Points, in no order, along strands that fork, close into loops and pass close to each other.
Points whose rows are less than 58.6 apart are linked; no others are.
maf: [-17  25  -1  12 -30  -2  28   4 -24   1 -20  32  18 -40  12 -14  -6   3
 -18   9 -17  15  -4 -13]
gis: [ 26 -36   4   2 -17  -8  19 -15   2 -29 -21  -4  59  -2  -5  25  14   4
   7 -36 -33 -19  21 -15]
sagip: [-12  -8 -15 -14  -7 -26  12  13  26  -8   8  23  32  15 -35  -9  -5 -14
  24 -50 -14   8  33  -1]
tida: [  6  30  12   4  -9  -3   6  10   4  -6  -4  11 -20 -10  27  -9  -8   3
  15  11   8  12   2  10]
gubo: [ 42   2  13   9  -1   6 -13 -13  27 -10  11 -14 -25   6   2   4  -4  -4
  28  -9 -15  -2  23  -5]
Botu: [-23  25 -17 -21  19 -23 -10   5  -4  16   7  13 -21  22 -30 -22 -15 -18
  22 -10  15   4   3  17]
luza: [  3  26  -1  11  15  17  -8 -17  -7  14 -17   5 -26   3   1 -12  -7 -11
 -28  25  -3  -8 -32   8]
renin: [ 12 -41   9  -5  22  14  -9 -17  19  -5   3 -35   7  28 -24  20  33   5
   5 -23 -14  -7  10   5]
Bor: [ 44   6  12  29 -23  68   2   0  21  -1  17  -7 -31 -30  12   5  -2   3
  -8  11 -29  23  14 -26]
madem: [-29  13   3  -4 -18 -22  20  29  -7 -10  -5  26  31 -15  19  -9   1  11
   9   1  17  21  17  11]
fes: [ 34 -37  12  28  -4  64 -15 -18  11  11  26 -42 -20   2  -2  27   7   8
 -27  15 -21  -8 -13 -25]
difom: [ -3  57   8  -5  -2 -34 -13  12 -14  -5 -15  21 -21  -9  38 -15 -40  -1
  15  16  16  -1   1   7]
Puni: [ 41 -21   8  12 -16  12  -1 -16  17 -13  20 -24  -5   1   0  16  -8   9
  11  -4 -13  -4  14 -10]
mevu: [ -4   4   7  -9  -3 -35  -8  30  17  -3  50 -15 -23   1   4  10 -13  12
  44   3  40  23  29  13]
Vibo: [ -1  -1  21  20 -15  32  21   9  11   3  -4   6  -3 -32   3  -1  18   8
 -11  14 -15  28  -7  -6]
vid: [ -9  11  13   5   1   7 -14  -8  -9   1  10 -19 -26  -7  14   5  -4   6
 -15  25  23 -15 -18  12]
nafu: [ -6 -10  52  11  10  19  25  39  13 -32 -35  15  33   0  48  20  30  19
   3  -3   8  35  20  20]
saka: [ 16   7   2  -9  15 -16 -22 -12  23   6  13  -6 -23  24 -24 -12   0 -11
  41 -17  -1   4  18  10]
gula: [ 32 -23   9  28  12  35 -22 -29   3   6  15 -38 -18   8   2  27   4   3
 -22  20 -12 -26 -21  -7]
lemog: [ 14  14  -4  17  -6  23  -5 -13  -6   5  -8  -1 -14 -14   9  -6  -4  -7
 -25  20 -20  -5 -23 -10]
bofel: [ 19  -3   9  21 -29  15  10  15  15 -12  25  -6  -8 -26  17  13  -1  16
  14   3   3  22  21 -13]
Momi: [-14 -13 -27  16 -31  12  26  -8  -2  13   9  12  26 -28 -36 -12   4  -8
 -24 -13 -37   8   2 -30]
kun: [ 28 -16  27  16 -32  11  11  12  13 -30  11 -17  12 -32  36  30   2  32
  17   4   2  17  23 -10]
Popo: [-31  10  -1 -10  22  18   1  -9 -32  10 -41   0   5  -2   6  -6  13   8
 -46  25   7 -14 -39  13]
Gabiv: [-35  -6  -5 -28  12 -25   8  11   8  -1 -15  18  24  24 -16  -8   7 -10
  11 -25  13   1  17   5]
pib: [-34  -7   5   0   6  11  10   1  -9   1 -21  -4  15  -1  10   9  21   7
 -24  10   4   5 -15   6]
Sukep: [  1   1  31  25  -3   7  19  43  12 -20   2  26   5 -16  38   7  10  10
  30  -5  13  43  30  12]
mesar: [ 23  -7  10 -11  24  -5 -27 -12  23   2  23 -31 -39  25 -17   9   0  -7
  25  -7   3 -11   4  10]
Lib: [-20 -32   5 -16  38  22   1  -9   6  10 -17 -21  -3  25 -17   8  44   5
 -14  -2   2 -11 -21  15]
peki: [ 18  16  19   0 -11 -15  14   7  -1 -30 -49  31  39   8  31   2  -8 -10
  18 -28 -27   0  17   3]
peke: [-31 -13 -15 -21  16 -20  -7  -7 -36   5  -5 -19  10  10 -10   7   4  10
 -19  12  30 -15 -21  17]
ruk: [ 40 -33 -13   2   0 -20 -35 -32  -4   6  37 -36  -6  28 -22  19 -13   1
  15  -4   7 -37   1 -11]
Dig: [ -8   3  21 -17  21 -32 -11  16  20 -10   4   1  -1  36   9   3   2   2
  42 -13  29  16  25  26]
luda: [-37  -5  14 -39  19 -32  -9  18 -24 -11 -26 -11  29  29  21  16   9  18
   4   0  44  -8   4  24]
Som: [ 24  33 -14   6 -44 -44  -7  -6 -12  -6  17  15  -6 -18  20 -14 -43 -12
  20  -2  -3 -14  10 -20]
Nipug: [ 32 -15 -29  -3   4 -19 -28 -31  -5  13  35 -16 -14  25 -37  -7 -24 -15
   6  -3   1 -30  -3  -5]
Geri: [ -4  30 -23 -14  -1 -30 -25  -7  -4  12  21  11 -33   8 -27 -30 -28 -17
  17   1  10  -5   1   1]
lel: [-35  24  -8  -3 -31 -24  28  24 -32  -8 -13  29  36 -34  14 -12  -5   6
  -5  10   2  15   1  -4]
ril: [  2 -25  10  -6   9  -8   3  -1  19 -13   0 -23  18  17  -5  12  20   5
  20 -21  -1  -1  12  10]
Simo: [ 12  -9  17  -8  38  32   4  -6  44   9 -20   2 -30  33 -25  -8  28 -20
  13 -24 -21  10   1   8]
Sil: [  6   2  14  14   2  12 -17  -9   1   8  31 -38 -29  -8  27  25  -7  18
 -17  34  29 -11 -26   4]
kaziv: [-11 -46 -15   8 -14 -10   8 -14 -32   5  16 -33  38 -12 -10  26  12  25
 -21   8  10 -17  -4 -12]
vepes: [ -8  28 -21 -21  24  -3  -9 -15 -21  -1 -56  36   9  15 -24 -26  -8 -26
 -15 -15 -28 -22  -8  -5]
Gop: [-38  31  10   1   1  -8  28  42  -2  -3 -10  40   7 -16  21 -14   7  10
  12   5  11  43  13  12]
renuv: [ 25 -34   8   4 -26   2  24  -2  21 -24  -4  -5  46 -12  -3  23  11   5
  21 -37 -37   4  39 -12]
lupu: [ 19   4  12  -3 -16 -15  16  -6 -16 -36 -48  13  43  -1  27  11  -2  -4
  -2 -13 -30 -21   8  -6]
libi: [  4  28   5  -9  -6 -18  -7 -14 -30 -16 -29   3   6 -11  31  -8 -25   2
 -11  13   3 -24 -18   1]
vis: [ 14  40  18  12  10  10   6  19  29 -12 -14  42 -25  -3  19 -20   0  -9
  35 -15 -16  28  19  12]
zik: [-38 -27  16 -26  52  11   6  12  14   3 -20 -14  13  38 -11   6  45   4
  -5 -13  17   1 -15  20]
pibu: [ 26   5   0 -10  -7 -34  -2   2  22 -18  -7  15  22  24 -11   4 -12 -18
  43 -38 -11  -7  35   1]
Lin: [-45  26 -10   3 -21   2  27  25 -13  15   6  19  -8 -40  10 -17   9   8
 -18  29  11  36 -15   1]
Kup: [ 23 -53  -9  17  -9  15  -8 -19  -4   3  35 -52  -3   0  -8  31   8  14
 -14  10  -2 -19   2 -11]
vosat: [-46   3  17 -14  23  13  21  28  16   8 -17  19  13   5   5 -14  30   4
 -10  -7  11  30  -9  18]
zon: [ -9  10  11   9   6  47  -7  11  12  23  34 -16 -54 -14   7  12  10  -2
 -24  40  22  16 -35   2]
Ponog: [  7 -31  17  -5 -13  -4  28   7  -2 -36 -35   1  68  -2  19  26  17  10
   2 -29 -24 -11  22  -9]
bik: [ 12  37   7  -4 -17 -39 -10   0  -4 -17  -3   7  -8  -9  30  -7 -38  -8
  22   4   6 -15   8  -8]
Vobo: [ 10  24 -22   9 -30 -35  -6   0  -9   1  33   3 -12 -27   6 -11 -41  -3
   4  16  11  -6  -1 -16]
pigo: [ 25   7  21   8   0  11 -18   2  27  -2  48 -29 -45  -7  12  11 -16  14
  22  15  17   6   7  -2]
rurar: [ 30 -26  24  16  -2  38  -2   0  27 -12  19 -37 -21  -6  18  37  14  22
   7   5  -4  15   8  -6]
vuvig: [ -8  13 -38   0 -14  -9  -9 -19  -2  35  26  22 -10   2 -45 -27 -15 -30
 -13   0 -15   4  -4 -15]
mutuf: [ 22  18 -18 -26 -14 -48 -10  -1  -4 -11 -10  20  20  11 -14  -8 -30 -21
  32 -37  -6 -12  21  -3]
vidir: [ -2  -9 -36  14 -12   4   9 -13  -6  25  10  10   8 -10 -45 -19  -8 -16
 -17  -4 -24   4   6 -21]
gusi: [  6 -20  25   5  11  29   9  -7  14  -7 -25  -9   8  -1   8   9  24   4
 -15  -5 -16   0   0   0]
debol: [-34 -58 -33 -10  -7 -20   9  -2 -30   9  22 -33  38   3 -22  18  15  20
 -22   2  24 -14  -4  -2]
bazu: [-42 -28  -6   2 -17   6  31  14  -3  17  20  -5  15 -30 -11   4  26  21
 -27   6  10  27  -6  -1]
marov: [ 14  10  12   0 -32 -18  19   9 -23 -32 -39  20  38 -22  48  17  -5   2
   4  -4  -6 -13   2  -8]
sezok: [-23 -11 -31  14 -29  -5   8  -9 -28  24  35  -8   9 -28 -13   1  -7  15
 -34  28  17   0 -19 -15]
vokan: [ 29  11  14  34 -38   0   3  -7  -2 -14   8  -9  -2 -40  35   8 -28  10
 -10  30 -14 -15  -2 -23]
zuk: [  4  31  20  16  -5  -8  -5  15   2 -13  13  -3 -29 -23  51   5 -11  15
   9  28  23   3  -5   5]
kiza: [-19  -4 -20 -25   6 -36   2   8  11   9  13  13  18  25 -44 -13  -1 -16
  23 -35   4   1  21   5]
divus: [ 19  19  -5  22 -37  -9  -5 -10 -15   0  23   1 -13 -40  22 -15 -36   5
 -10  27  -6 -11 -11 -23]
dos: [-23   2 -12  -6   9  -7  22   6  30   1   6  30   9  17 -41 -25   3 -14
  17 -35 -25  20  25  -5]
zumi: [-11 -16 -14 -15  33   7  -4 -19 -44  -5 -58  -2  39  17  -5   6   2   7
 -28  -4 -14 -36 -22   5]
vosen: [ 30  -8 -12 -10  13 -15 -18 -31 -10  -3 -22  -3  14  31 -21  -3 -14 -15
  10 -24 -11 -33   1  -2]
Dad: [ 20  13   7  -3  23  33   4  -8  39  15  -8  23 -35  21 -23 -20  14 -31
  13 -23 -37  17   0   4]
bifi: [ 23  10   6  30 -33  60  16  14  19  14  31   7 -31 -41   4  -6  -6   5
 -19  23 -17  36   7 -34]
Puze: [ -7 -16  10  -2  14  13   9   3  21  -2  -7   5   8   8  -1   3  26  -3
  10 -14  -2   9  12   6]
mun: [ 15  11   4  30  -7  50  -4 -12   6  24  -6   8 -39 -10  -2  -8   0 -20
 -41  28 -21  -5 -28 -13]
vuk: [  4   5  10 -18  11 -27  -8   8  19 -10 -14  14  10  26   1   0   0  -9
  36 -24   1   1  30  18]
pem: [ 29  -5  19  21 -32  -2   7  -3  -8 -25   3 -11  18 -33  36  20  -8  18
  -1   8  -8  -9  13 -15]
bikif: [  5  11  29   6  -5 -12  22  26  13 -37 -38  32  43   0  34  10   5  -2
  19 -20  -7  16  28   9]
Tabib: [-32 -32 -36 -18   2 -30  -3  -4 -25  17  30 -23  25  10 -34  10   3  18
  -5   5  34  -6  -7   6]
Tib: [ 20 -45 -13  17 -29   8  16 -21   2  -4  23 -13  22 -20 -20  14   0   0
 -10 -11 -25  -5  18 -30]
Savuv: [  4  23 -11   8 -26  -8   2   3  14  10  27  13 -28 -18 -14 -17 -16 -15
  19   0 -13  19  20  -9]
kigu: [  1 -25   0   7  -8   9  11 -10  -8  -1 -17 -10  15 -13   2   9  19   1
 -16   1 -13   1  -3  -4]
Fene: [ 19 -17  13   7  -6  35  -9   8  27   1  43 -40 -32 -11   3  22   4  17
   9  15  11  15   7 -11]
Mipar: [ -5  13   1  24 -32  49  25  20   6  10  16  13 -16 -47   9  -8  10   6
 -25  20 -16  34   0 -15]
Pirub: [-29  -3 -33 -23  -2 -26   3  -8 -43   2 -11   9  38  -3 -22  -6  -6   3
 -22  -4   6 -14  -9  -6]
lifi: [  4  22 -26   1  -5 -10 -24 -14   7  30  22  11 -36  11 -35 -27 -33 -29
  -1  10 -11  -2  -5  -4]
Zeve: [-18   9  18 -22  16 -34 -11  22  -4 -11 -26   4  25  24  30  -1   1   8
  19  -1  36   3  15  27]
Vapiv: [-46 -12 -30 -38  30 -18  -1  -1 -21   7 -15   6  25  27 -33 -12   8   1
 -16 -15  19 -10  -4   9]
Mili: [-33 -14 -17  -8   7  11  29  -5  14   1 -11  18  24  -6 -33 -20  18  -5
 -22 -28 -25   9   4 -12]
fime: [-31 -34 -30  12 -28   3  22   1 -10  19  35 -14  16 -28 -27  -1   5  18
 -29  20   5  16  -2 -10]
bopa: [ 37 -11  13  25  25  46 -26 -27   3   5 -15 -24 -29  19   4  14   8  -7
 -25  11 -23 -25 -23   0]
nemu: [-17  16  -4 -23  38  -1  -4 -15 -10   0 -49  16   6  23 -15 -17   5 -16
  -5 -14  -5 -20  -9  13]
duda: [-18   8 -32 -14 -23 -29   0   0 -38   7  -2   3  24 -17  -7 -10 -21   2
 -12  13  17  -8 -16  -7]
doda: [ 10  15  32   9  12  50   4  18  23   0  -4   4 -42  -7  28   8  27  11
  -2   7   7  26 -13   5]
vif: [ 21  -2 -38  10   8  -1 -33 -30  -1  31  19   1 -25  21 -43 -20 -18 -20
  -6   4 -12 -19  -9  -9]
Kiv: [ 41  -3   7   3   7  15 -25 -26  23   8  20 -16 -42  19  -5   1  -9 -11
  19   2 -11 -14   2  -3]
Midu: [ 33  -1   2  14  21  34 -25 -40  -7  13 -28   0 -11  16  -8   1  -2 -18
 -30   4 -33 -32 -26  -7]
rigon: [ 10  10 -21 -17  13 -20 -23 -20 -23   8  -2 -11 -10   9  -4  -5 -20  -5
  -3  10  11 -28 -19  -3]
gim: [ 20 -18 -41  25  -5   6 -21 -23 -47  20  17  -8  18  -8  -5  11 -23  11
 -45  37   3 -38 -32 -19]
veti: [-11  40 -43 -13 -14 -34  -4  -7 -35   8  -7  28   5  -6 -27 -28 -33 -28
   3  -3   2 -13  -3 -11]
lidut: [-11 -36   1  -4   9 -19  -6  -6 -46 -13   3 -47  28   3  14  37   6  25
 -17  15  33 -32 -22   8]
zefis: [ 14  30  -3  13  -4  -4 -21 -20 -34  -2  -1  -6  -5 -16  31   4 -40   1
 -39  36   2 -42 -38 -12]
Tupob: [ 18  14  18 -10 -22 -48  -2  20  -8 -27 -13   7  29  -2  48   7 -22   4
  35 -16  13  -5  18   0]
sokim: [ 12  -2 -14 -22  -4 -36  -6 -14  -7  -8 -10  -1  13  11 -12  -1 -16 -12
  17 -19   2 -24   8   4]
Rupip: [-55 -16  10 -20  26   1  21  27  26   5  -8  18  15  25 -18  -8  29   3
  -3 -19  12  23   8  11]
kena: [-10 -16 -11  -2 -23 -29   6   7   2   7  39 -17  -3  -6 -16   4  -3   8
  16   9  28  11  10   1]
kopi: [ 31 -21   2   6 -31 -10  18  -2  28 -14  20   7  27  -8 -18  11   5  -4
  30 -33 -27  15  40 -14]
Pezal: [ -2  50  21   1  12 -10  -8  20   0 -18 -23  27 -20  -1  48 -10 -15   0
  23  12  11   8   4  16]
Disin: [ 16  10  22  13   8 -10 -19  -9  -6  -9  31 -40 -25 -15  51  21 -29  20
 -19  36  22 -31 -19  -4]
Zekon: [ 18  19  19  24  -8   2   9  38  23 -24  20  21 -12 -26  29   7  -9   8
  41  -7  11  43  40   5]
Bod: [ 19  14 -24 -20  20 -31 -40 -21 -35  -8   1 -13 -10  20   4  -1 -43  -7
  -4  13  16 -52 -21   2]
Nom: [ -5  24  34  23   0  17  14  48   2 -24 -15  36  -2 -35  56  -3   3   8
  17   6  15  42  17  13]
gudu: [ -7  19   1   8   2  24  -7  -1   1  22   9  -3 -42  -4   2   1  -1  -5
 -20  25  11   6 -30  12]
sase: [  7 -23 -11  -8   2 -23 -11 -16  -2  -1   1 -21  14  16 -17   9   3   1
  12  -8   5 -15   7  -2]
Gurad: [-44 -40 -18 -30  28 -15   5  -3  -8   1 -10 -14  46  29 -33   9  24  10
 -14 -20  15 -12  -7  10]
ludaz: [ 10 -39 -12  16 -17  16  28 -17  15  -3   6   4  36 -11 -35   5   9  -3
 -12 -24 -44   0  25 -22]
vuze: [ 22  34  17   6  19  17  -8  16  33   3  10  17 -65   8   2 -18  -5 -16
  37  -3   5  25  -1   4]
mulif: [ -7 -18  32   4  14  19  22  22  12 -28 -45   6  38   7  31  15  33  16
   2 -17 -12  12  12  13]
met: [  9 -24  13   8  15  43  -2  -6  11   7  -5 -21 -18   8 -10   9  24  -2
 -12   0 -12  -3  -9  -6]
lufa: [ 15  32  20  -5  15 -11  -9  17  20  -9  -8  24 -26  11  16 -15  -7 -15
  36 -15  -1  14  13  17]
Lede: [ -6  10 -20   3   0  -6 -22 -17 -23  23  21 -11 -11   4  -5 -12 -24  -2
 -21  25  18 -15 -25  -4]
fesa: [-14 -12  -3  13 -22  34  18  16  15  20  35  -4 -24 -24 -17  -4  15   7
  -9  13   1  39  -3  -5]
fudi: [-31  16  -2  13 -18  17  12  24   2  19  29  -2 -28 -32   1 -13   7   8
 -12  23  14  35  -8   0]
Pozi: [ 15  22  25  20   4  26   8  19  19  -5   0  14 -35 -16  24  -6   7   2
  15  14   0  28   1   9]
tumud: [ 14  27  11  19 -10   1  13  23  20 -12  10  36 -12 -16  13 -11  -7  -5
  49 -17 -13  35  35   2]
kod: [ 18  12   3 -11  11  -7  -4   8  39   2  12  15 -19  18 -20 -11   4 -14
  44 -36  -9  25  35   8]
Vibom: [-28   2 -13  14 -23  11  10   9 -15  24  24  -3 -16 -28   2  -7  -2  13
 -29  38  20  11 -27  -2]
res: [-16   0  14  15  -6  66  11  12   8  28  17 -15 -35 -13  -1   4  28   5
 -31  33   9  18 -34  -3]
latuz: [ 15  23   8  -5  21  -2 -23  -2  32  15  21   0 -57  21 -11 -16 -10 -15
  34  -3   8  10   7  13]
Luga: [ 15 -23 -19 -14  35  -1 -11 -34 -19  -3 -37  -5  32  30 -19   1   6 -10
  -6 -26 -19 -38  -8   4]
mut: [ 31   7   4   9 -13  -6  -9 -25 -23 -17 -26  -5   9 -10  31   4 -15   3
 -14   8 -11 -32  -9 -16]
fuleg: [  0 -27  35   2  -7   0  27  21   9 -40 -29  -3  56  -4  35  28  25  23
   3 -13 -10   6  21   4]
Lofar: [-25  17   2   2   4   5  -8 -10 -30   4 -12 -12  -8 -15  17   6   1  10
 -36  32  22  -7 -37  11]
lupam: [-18  24  12 -25  30  -8   1   9  11  -7 -42  30   6  27   1 -20  13 -11
   7 -16  -9   1   3  21]
Sakol: [-15 -30   7  -8  15   4 -19  -4   2  13  32 -46 -21  15  -7  20  19  17
  -4  15  34  -7 -16  16]
dodun: [ 22 -13  -3  -5   8   1  -6 -23 -39 -17 -49  -8  31   5  10  12   1   2
 -25   1 -18 -42 -14   3]
mero: [ 26 -19  -4   9 -18  21  13  -7  32  -6  24  -2   2 -12 -17  -2  11   2
  14 -22 -31  17  27 -17]
ronuz: [-18   2  37   2   5  -9  14  34   1 -27 -38  24  35   0  49   5  14  11
  19  -2   6  17  24  23]
Nuki: [ -3 -34  -9   5  -8  -8   3  -9 -48  -1   4 -35  35 -13  16  29  -4  24
 -34  18  19 -25 -24  -8]
tipir: [ 34 -50 -10  22 -23  11  -9 -19 -10   1  24 -34  18 -17 -15  24  -3   6
 -14  -5 -14 -24   4 -25]
Bafig: [-12  -6   7  -1  27  34   0  -4  12  16 -17  -1 -16  14 -12  -2  30  -4
 -18   3  -1   4 -17  13]
Fovo: [-32 -29  -4 -10  12 -20  -3   2 -25   1  13 -36  14   2   1  27  15  30
 -19  18  38 -10 -17  11]
sado: [  2 -20   4  14 -16  37  22  -2   4   7  -1 -15   3 -26   4   6  23  13
 -33  10 -13  14  -9 -16]
Bazus: [ -5  19 -24   5 -39 -36  -3   5  -1  11  41  12 -20 -17 -15 -18 -28  -9
  26   8  10   7  16 -11]
bomul: [ -4   3  14 -17  46  23  -3  -5  28   3 -40  17 -11  38 -21 -16  29 -18
   4 -27 -15  -3  -7  17]
Bukib: [ -9  21  -2   2 -20  -9   9  -3 -19  -4 -26  12  11 -21  17  -8  -9   3
  -6   5  -3  -3 -11  -7]
dukuv: [  7  -8  28   7  11  44   3  15  23   2   9 -27 -24  -6  22  16  30  17
   3  12   4  23   0   8]
tepi: [-32 -16 -30   4  -7  23  35  -6   8  17  -4  26  14 -19 -45 -30  11  -4
 -32 -17 -37  16  -7 -27]
vopuf: [-38   1  13 -15  25  14   6   6   0   2 -29   7   0   9  -1  -7  33   1
 -20   0  12   0 -19  21]
dalos: [-25   6 -10 -26  23  -5 -10 -11 -51  -1 -33 -10  24   4   1   7  -1  12
 -34  16  15 -20 -31  12]
Mirok: [-32  -2   4 -10  17   5  -6  19  13  28  30 -19 -39  15  -8   1  21   3
   1  14  41  25 -15  18]
kuza: [ 22  26 -12  -3  18   0 -13 -28 -17  -5 -43  18   4  17 -16 -17 -13 -30
  -5 -12 -30 -28  -9   6]
fot: [ 32 -16  -5   2  32  22 -14 -37 -10  -2 -41  -3   6  30 -11   2   7 -14
 -16 -14 -33 -32 -15   3]
rizo: [ 38  14   3   2  -5 -21  -3  -3  35 -12   1  21  -4  14  -9  -1 -12 -22
  54 -37 -20  11  42   0]
safo: [-30 -23  11 -16  20   6  -1  11  10  11  13 -27 -27  24  -7  15  29   4
   2   4  29  13  -2  26]
penob: [-45  28  -1   4  -8  13  31  27  -8  10 -21  37  -1 -27  10 -24  10   3
  -9  11   1  35  -8   6]
mevon: [ -1 -26 -33  21 -20   6   0 -17 -41  18  20 -12  23 -18 -20   6 -12  12
 -35  26  -2 -17 -23 -12]
nefe: [ 28  32 -15  18 -22 -18 -26 -25 -29   2   2   4 -14 -13  20 -11 -49  -8
 -25  34  -7 -40 -22 -22]
Tun: [ 12  19   4  18 -16 -14  24  34  22 -17  14  46  18  -7   7  -6 -14  -8
  48 -35 -13  37  48  -5]
meb: [-15 -31 -16 -18   0 -38  -8  -1  -3  14  42 -36   9  16 -17   7   3  11
  14   2  36  -1   7   6]
Rike: [ 39  -6   1  13   6   4 -18 -32 -39 -12 -26 -16  14   2  20  13 -17  -2
 -29  14 -17 -48 -25  -7]
burun: [-47   6 -42 -40  10 -35   2   5 -37   7 -11  16  35  20 -41 -16 -13  -4
 -11 -10  10 -11  -2   6]
tivab: [ 12   9   1   2 -43 -43  11  29  -7 -20   7  13  30 -25  31   8 -22   1
  27 -16   8   6  24 -12]
Sobok: [ 20   3  20  10  -1  -4 -13   1  17 -15  26 -25 -26 -15  36  10 -16  17
   9  17  20  -5   4  -1]
Guba: [-34 -17  -5 -34  12 -28  -1  11 -10 -10 -15  -1  36  27  -2   9  13   7
   4  -5  27  -4   9  14]
kef: [ 15  23  10   3  -6 -23 -18  -9 -24 -14   6 -16 -15 -17  44   7 -38  14
 -21  36  21 -35 -27  -7]
Noba: [ 44 -23  17  29 -19  69  -3  -5  24   4  27 -32 -24 -17   5  16   0   7
 -21  13 -27   9   1 -29]
zad: [-50 -24  10 -29  36  -4  11  15  19  -3 -12   3  31  50 -15  -2  32   5
   5 -27  17   9  10  22]
revek: [ 21  39   5  11   1  30  -4  12  25  15   4  30 -58  -7   2 -26  -3 -22
  18   3 -25  24  -2  -5]
dotif: [  4 -14   1  -8  24  -5 -33 -17   7  15  25 -34 -37  27  -3   9   0   0
   7  10  29 -10  -8  13]
futid: [-22 -25  -9  -4  -1  22  12   8  16  29  31  -8 -23   0 -34  -4  20   1
  -9   1   7  21  -8   2]
sali: [-35  14  21  -5  29  20  12  32  18  18 -11  23 -25  11   2 -13  34  -5
   1   5  21  34 -15  17]
pobem: [-48   6 -24 -25  18  -9  16   8  17  12  -2  31   9  19 -44 -28  13 -16
   7 -32  -9  16   0  -4]
fosu: [ 13   9  -3  16 -26  10  12   0   9   1  24   9 -20 -26   7  -8  -9   0
   3  10 -11  15   8 -11]
mika: [ 13  36  -8 -10   5 -40 -31 -15 -25 -11   1  -5 -15  -4  28   1 -46  -1
  -7  22  19 -41 -22  -5]
Sog: [ 22  29  -4   7   1  31  -6 -10  30  21   7  29 -44   2 -29 -27   1 -31
   5  -3 -40  10  -3  -9]
zom: [-43 -37  -7  -4   2   5  22  13  14  14  23 -10  12   1 -28   0  29  11
 -12  -5   4  24   0  -2]
Depe: [-10   2   3  19  -4  70   5  -2   4  27  -4   6 -27 -21  -5   1  17  -7
 -48  27 -19  10 -42  -7]
lela: [ 33 -22  -3   3  -6 -14 -17 -20   1  -5  23 -32  -8  11  -1   9 -10   4
   9  -6  -1 -18   5  -9]
pepom: [-13  -2  37 -13  11 -35 -10  33   8 -16  -4   6  14  23  37  11   1  12
  40   0  41  13  24  31]
Nufa: [ 23   9   3  12 -37 -28  19  23  11 -20  15  21  22 -18  11   7 -13  -3
  33 -26 -13  17  37  -8]
vuku: [ 17   9  14 -15  38  15 -17 -23  17   2 -42   2 -15  33 -12  -9   8 -21
   6 -20 -19 -12  -1  13]
vud: [ 16 -45  -3   3   5  15  -7 -17  17   7  31 -44  -1  12 -23  22  19  10
  -1  -4  -3 -11  11   1]
Tisu: [-27 -30 -19 -28  39  -2   2 -14 -31  -3 -34  -4  43  29 -20   5  16  10
 -23 -19   2 -31 -13  10]
vusu: [  0  -3 -26  13   6  -2 -31 -22 -43  24  22 -14  -4  -4  -2   2 -24   5
 -41  36  19 -36 -41  -5]
derab: [ 33   7  20  -8  25   5 -14 -25   9 -19 -49  -2  -6  32   9   8  -1 -17
  15 -19 -21 -29   2  11]
moveg: [-10  20 -27  -1 -23 -24  -3  -5 -23  13   6  18   0 -12 -20 -20 -22  -7
  -3   7  -1  -2  -4  -3]
voz: [-13   9  -2  -3 -20 -37   2  27   2  -3  31   5  -2 -11   2   0 -12  10
  29   0  25  24  19   9]
vus: [ -1 -13  -8   0  -8   5  17  -5  25   5  15   9  11   2 -30  -8  11  -7
  15 -28 -26  17  16  -9]
Dar: [ 42  25   8  -1   6  -3 -18 -23   1 -11 -45  10  -1  10   8 -10 -13 -26
  17 -13 -30 -26   0  -2]
Tibo: [-35  29 -36 -34   2 -42  -7   1 -32   8 -11  22  10   5 -26 -29 -20 -11
  -1   7  18  -5  -5   2]
vas: [-37  28 -25 -18  12 -17   3   5  -5  20  -2  35  -7   9 -35 -36  -8 -20
   9 -13  -1  14   5   4]
kebol: [-44  11   0 -19  20  16   4  25  20  28  13  10 -38  15 -18 -16  30  -7
  -3   6  31  31 -24  18]
Fub: [ 15  22  10  -6 -32 -40   8  26 -20 -33 -34  29  51 -12  48   9 -24   0
  18 -16  -3  -6  21  -6]
tak: [  4  37  21 -15  26  -9 -16   4  17  -9 -44  19 -16  28  20 -13   5 -19
  26 -15   0   1   4  24]

How many points has the smallest loop of links through each point below? Write none if it is on no loop.
vas => 23
dukuv => 9
fesa => 8
Bafig => 6
luza => 7
Bor => 19

A piece is two or more points that can be reached from each other along the links. Count, over all rows, the pieces, the separate loops (a circle has one, a figure eight two, a Y none), the forks (points with three links) and the tips (points with one).
pieces => 3
loops => 12
forks => 23
tips => 5
